A landscape with many valleys, sampled at points; each row gives a point and its height.
From any point a ball rolls to the lowest of the 4 points nearest to it. It stops when none of these is lower. Distance is the straight distance between rows; heights are no part of it.
z_830: [105 143 152 150 116 100 100  93 100 172 109  38 113 147 147 180]  (h 275)
z_543: [160 102 129 197 128 124 101  76 134 181 121  40  80 172  72 128]  (h 263)
z_447: [155 126  93 156  96 142 121 146 141 137 154 126  70 162  77  85]  (h 348)
z_815: [129 107 132  86 124 140 135 129 116  75 148 205 155 115 136  95]  (h 489)
z_799: [144 123 115 125 112 173 113 155 146 121 154 152  85 139  96  75]  (h 179)
z_507: [141 140 116 146 131 116 130 137 147 155 120  78 106 140 115 128]  (h 242)
z_332: [157 122  98 160  95 122 117 148 147 137 144 104  72 157  90 105]  (h 291)
z_986: [ 86 138 161 135 131 101 120 109 106 165  99  64 141 118 166 196]  (h 152)
z_780: [154 122 108 124 117 179 116 157 149 124 147 155  79 155  86  65]  (h 200)
z_159: [120 117 141 107 120 146 135 138 134  85 145 190 135 115 129 100]  (h 344)
z_560: [123 128 127 124 113 153 121 151 151 107 150 167 106 124 116  93]  (h 114)
z_941: [125 144 126 138 140 125 139 145 144 151 121 107 134 116 136 138]  (h 298)
z_210: [144 112 129 109 134 178 125 146 148 100 143 185 104 118 100  77]  (h 235)
z_103: [134 140 112 141 105 131 121 154 153 126 139 127  90 141 109  95]  (h 206)
z_760: [127 117 102  42 135 134 140 150 102  41 137 214 182 104 151 107]  (h 649)
z_51: [ 88 138 143 141 142 112 123 109 113 151 122  89 142 110 167 188]  (h 276)
z_46: [171 101 115  94 133 170 142 161 160  80 112 216 103 115  81  68]  (h 127)
z_461: [136 136 113 149 107 119 125 152 149 143 131 108  95 137 108 110]  (h 239)
z_924: [114 134 148 110 120 123 149 127 130  87 137 185 170 118 145 109]  (h 409)
z_828: [161 111 111 166 112 110 130 123 142 157 122  77  86 161  83 116]  (h 105)
z_398: [120 145 145 127 132 123 154 126 134 115 131 154 170 113 153 129]  (h 326)
z_741: [103 135 131 140 139 111 113 116 111 171 119  62 124 129 147 168]  (h 596)
z_289: [119 146 147 105 138 115 154 123 120 102 138 173 201 120 160 126]  (h 381)
z_861: [166  99 109  90 142 165 138 145 140  85 128 220 124 106  96  72]  (h 215)
z_749: [142 132 111 133 106 158 112 155 153 130 153 139  76 145 100  86]  (h 203)
z_125: [113 150 134 137 159 117 144 119 119 130 138 144 189 112 169 159]  (h 394)
z_427: [131 104 106  59 135 135 138 141 105  57 141 213 170 111 138  97]  (h 689)
z_791: [132 141 112 143 141 124 130 129 138 160 119  85 119 129 126 141]  (h 309)
z_715: [116 145 133 137 145 121 151 132 140 138 127 133 155 113 149 148]  (h 355)
z_705: [127 129 128 150 141 114 101 101 115 173 118  45 102 151 127 163]  (h 305)
z_286: [ 85 144 170 140 128 102 124  93 100 177  85  55 151 116 171 201]  (h 89)
z_566: [119 142 129 139 119 129 141 147 154 135 122 125 119 121 130 123]  (h 202)
z_575: [112 158 138 120 151 124 149 118 113 114 141 152 212 112 171 153]  (h 415)
z_136: [152 101 115  76 142 158 146 135 121  69 142 221 145 109 116  87]  (h 392)
z_270: [163 109  98 176 103 106 122 121 149 149 132  84  67 156  70 114]  (h 169)
z_466: [164 105 117 183 115 107 122 103 140 161 119  60  79 162  71 120]  (h 141)
z_980: [119 135 121 141 146 122 112 110 122 165 120  58 107 140 126 159]  (h 449)
z_95: [ 92 139 134 142 153 115 125 126 116 154 128 101 146 107 163 189]  (h 297)
z_671: [ 93 150 158 143 114 103 107  95 106 177  95  43 118 137 152 181]  (h 269)
z_747: [147 131 108 161 104 111 130 142 145 149 123  89  90 152 104 116]  (h 168)
z_217: [150 117 120 118 129 184 119 158 153 116 145 176  96 132 100  74]  (h 201)
z_497: [145 127 110 156 135 118 118 100 123 170 121  57 101 156 106 140]  (h 304)
z_98: [110 130 144 154 123 107  97  86 106 170 119  43 107 162 135 169]  (h 34)
z_515: [ 89 133 150 142 142 102 121 114 109 155 113 102 153 112 175 197]  (h 204)
z_530: [109 131 131  45 123 126 143 141 101  47 121 194 206 107 164 107]  (h 610)
z_553: [119 119 139  82 120 129 143 129 115  71 140 195 168 119 142 112]  (h 481)
z_464: [110 148 125 141 155 120 137 127 127 150 123 114 148 109 153 164]  (h 350)
z_647: [105 156 140 131 153 109 137 112 105 124 147 154 198 109 180 175]  (h 416)
z_99: [134 123 138 173 127 112 100  76 108 176 133  40  96 169 113 148]  (h 279)
z_188: [178  96 106  92 123 159 138 168 154  71 108 234  91 107  79  59]  (h 31)
z_807: [122 134 141 130 115 126 138 142 151 109 139 166 139 116 136 112]  (h 232)
z_742: [149 110  92  46 147 143 148 150 101  56 134 228 167 103 129  88]  (h 561)
z_342: [ 86 134 170 140 131  93 131 111  96 156 105  94 175 109 185 214]  (h 128)
z_191: [122 114 137  74 123 131 141 135 107  62 141 201 174 114 149 107]  (h 539)
z_153: [ 95 141 143 143 154 108 132 116 110 140 134 117 168 107 180 188]  (h 273)
z_661: [179  98 113  99 118 174 127 179 163  91 112 215  74 123  81  54]  (h 110)
z_624: [147 113 129 172 132 123 109  82 118 177 126  39  90 162  92 137]  (h 241)
z_779: [126 139 134 139 107 129 130 151 156 121 129 135 115 119 122 104]  (h 66)
z_513: [ 88 151 175 136 131 100 128  91  94 183  88  65 176 112 185 209]  (h 40)

For each start below, name the point where the ball stops.
z_464 => z_513
z_507 => z_828
z_125 => z_513
z_447 => z_779
z_461 => z_828
z_159 => z_779
z_575 => z_779

Call two points neighbours if one is among the 4 nearest of the other. Go from one point of each pair to the other, from neighbour to neighbour, staying as low as possible. Name the highest point that can't be avoided.
z_779 / z_513 => z_99
z_188 / z_828 => z_461
z_98 / z_513 => z_671
